A landscape with many peaks, sampled at points; each row gives a point and its height.
A climber steps from a point to the highest of its 3 nearest points, and stops where none of them is higher. Distance is the straight distance between rows; heights are no part of it.
k_751: [-30  15  -5 -12 -11 -25 -27 -67]  (h 662)
k_376: [ 18 -11  43 -47 -36 -72  52  43]  (h 948)
k_734: [ 11  -9 -11   7   8  29 -18   2]  (h 890)
k_369: [-33  -1  31  -4  10 -49  53  10]  (h 605)
k_203: [ 36 -17   2   0   2  21   3  48]  (h 720)
k_667: [-35   5   6  -1  15 -29  24  -7]  (h 815)
k_32: [ 23 -18   2  -8   9   0   5  43]  (h 726)
k_528: [ 6 -9 -2 -4 13 -5 11 26]  (h 796)
k_89: [15 11 -9 14  7 13  7 25]  (h 920)
k_921: [-15  -6 -15  -7   6  -1 -30 -39]  (h 558)
k_675: [-24 -13   1 -10  17 -29  15  15]  (h 481)
k_998: [ 21 -17  -2   7   0  63 -28  17]  (h 928)
k_668: [-59   6   4 -10   3 -34   4 -64]  (h 663)
k_324: [ 29 -27  -2  -5   0  38 -10  44]  (h 719)
k_65: [-21  14 -17   0   3 -11 -20 -50]  (h 671)
k_423: [-37 -10   2  -6  20 -29  11 -12]  (h 799)
k_715: [  3   6 -18  11   8  16  -5  -5]  (h 813)
k_245: [ -9 -24  -4  -7  22  -7  -1   9]  (h 589)
k_938: [ 29  -5   3  -3  -1 -13  26  54]  (h 750)
k_521: [ 20 -32   6  -4  -3  66 -25  29]  (h 925)
k_976: [-16   6   8   4  10 -33  41  14]  (h 798)
k_350: [-22   4 -11   3  10  -6  -1 -22]  (h 707)
k_753: [ 31 -15  28 -56 -38 -65  43  52]  (h 59)
k_854: [ 49   4   7  10 -13  26  10  58]  (h 714)
k_958: [ 12  -4  18  -7  -6 -41  37  48]  (h 905)
k_585: [ 19   3  -2   0 -30  35 -67 -52]  (h 277)
k_701: [  8 -38  18 -34  -5 -43  29  50]  (h 381)
k_225: [ 17  -5  -7  13  -7  59 -28  -3]  (h 936)
k_935: [  0  34 -19  23   1  12  -6 -22]  (h 660)
k_522: [-53  -1  11  -7  13 -34  20 -42]  (h 661)
k_441: [-28   3  34   5   2 -49  57   7]  (h 613)
k_346: [  9 -12 -12   0   4  36 -38 -17]  (h 753)
k_248: [ 20 -33   1  -6  14  21  -8  40]  (h 716)
k_283: [-37   7  50   3   4 -50  68   1]  (h 626)
k_630: [-12  36 -19  11 -12  -2 -18 -50]  (h 657)
k_754: [ 24  -5   1  16 -11  72 -27   6]  (h 929)
k_95: [-32 -18  -5  -9  19 -22  -2 -14]  (h 732)
k_108: [-10 -30  16 -26  11 -42  29  36]  (h 169)
k_413: [44 -8  7  8 -7 21  9 55]  (h 718)
k_327: [-45 -21   1 -15  17 -28  -1 -25]  (h 656)
k_507: [-11 -12 -15  -9  17   7 -13  -9]  (h 523)
k_917: [ 31  28  -9   7 -47  22 -67 -66]  (h 131)
k_227: [ 26  16  -9   8 -33  39 -57 -49]  (h 300)
k_77: [ 46 -21  13 -13 -12  -8  17  65]  (h 731)
k_466: [ 58  -9  12  -2 -16  28  15  71]  (h 715)
k_717: [-18  21 -13   6   5  -5  -5 -32]  (h 679)
k_85: [  5  14 -18   8  -7  25 -34 -37]  (h 483)
k_204: [-62  14  26   4  15 -39  33 -44]  (h 658)
k_190: [-18  -7  -4   1  15 -17  14  12]  (h 620)
k_337: [ 19  37 -21  23   2  23  -1  -3]  (h 654)
k_649: [-52  14  35  10  17 -41  47 -17]  (h 647)
k_946: [-12  23 -12   6 -13 -10 -36 -61]  (h 664)
k_896: [ 15 -16  -5   0   7  37 -18  18]  (h 930)
k_269: [  3 -31  -5 -17  22   9  -5  24]  (h 693)
k_237: [-11  31 -17  21   9  -6  15  -8]  (h 914)
k_893: [ 7 14 -7 11  8 -7 18 19]  (h 876)
k_693: [ 20  -6  -5   6 -20  64 -49 -20]  (h 922)
k_797: [  8  49 -21  28 -11  17 -15 -45]  (h 631)
k_323: [-21 -10  19 -11   7 -47  40  18]  (h 571)
k_526: [ 17  -9 -13  -1 -14  47 -54 -33]  (h 787)
k_259: [-11  23 -10  17  12  -8  19   6]  (h 894)
k_950: [-37  24  -2   4   5 -22   0 -54]  (h 666)
k_627: [-32   3  -9 -12   2 -18 -25 -55]  (h 667)
k_450: [ 16   8 -15  17   5  25 -13   0]  (h 949)
k_792: [27  8 -5 17  0 42 -6 17]  (h 927)
k_678: [  0  -5  11  -2   9 -28  30  30]  (h 646)
k_385: [ 22   6   8   4  -3 -23  30  42]  (h 772)
k_40: [-49  13   4  -2   8 -31   5 -56]  (h 665)
k_243: [ 18  -6 -11  12   4  25  -2  29]  (h 941)
k_171: [ 17 -16   3   3 -22  77 -49  -7]  (h 943)
k_48: [-20 -35   5 -22  22 -25  14  19]  (h 296)
k_299: [  5  26 -17  20   2  21 -12 -16]  (h 685)
k_595: [  7   6 -19  -1 -10  16 -44 -44]  (h 361)
k_58: [ 5  5 -8  5 11 -6 16 22]  (h 915)
k_315: [-31  23  11  15   7 -32  38  -7]  (h 834)
k_241: [ 37 -33   9 -17  -4  -4   9  60]  (h 728)
k_657: [ 20  15 -15  19  -9  47 -32 -21]  (h 939)
k_101: [ 26 -12  14 -21 -10 -37  35  55]  (h 644)
k_196: [ -6  -3  29 -13  -7 -51  51  37]  (h 564)
k_721: [-28  -2  -6  -4  17 -13   5 -10]  (h 757)
k_573: [ 14  35 -19  15 -25  18 -45 -55]  (h 559)
k_978: [-29  -6 -13  -5  14  -9  -9 -26]  (h 659)
k_924: [-28  37  -1  18   6 -22  20 -27]  (h 872)
k_228: [  1  28 -21   9  -7   8 -32 -45]  (h 621)
k_759: [ 39 -17   6  10  -9  58  -7  45]  (h 717)
k_622: [ -2  16 -17  -5 -19  -1 -43 -60]  (h 649)
k_207: [ 11 -23  10 -23   3 -34  31  51]  (h 540)
k_332: [ 29 -17   7  10 -17  82 -24  24]  (h 926)

Call two points neighbours if one is among the 3 nearest of the other. Go from one point of each pair to the other, from neighbour to neighbour, staying as high as possible. Name the lowest point that can't be avoided.
k_958 / k_171 => k_32
k_237 / k_225 => k_259
k_450 / k_657 => k_792
k_243 / k_171 => k_998
k_657 / k_171 => k_225

For each start below, name the point where the climber stops.
k_241 => k_958
k_675 => k_237
k_259 => k_243
k_893 => k_243
k_369 => k_237
k_701 => k_958
k_441 => k_237
k_528 => k_243
k_526 => k_171
k_324 => k_243
k_327 => k_237
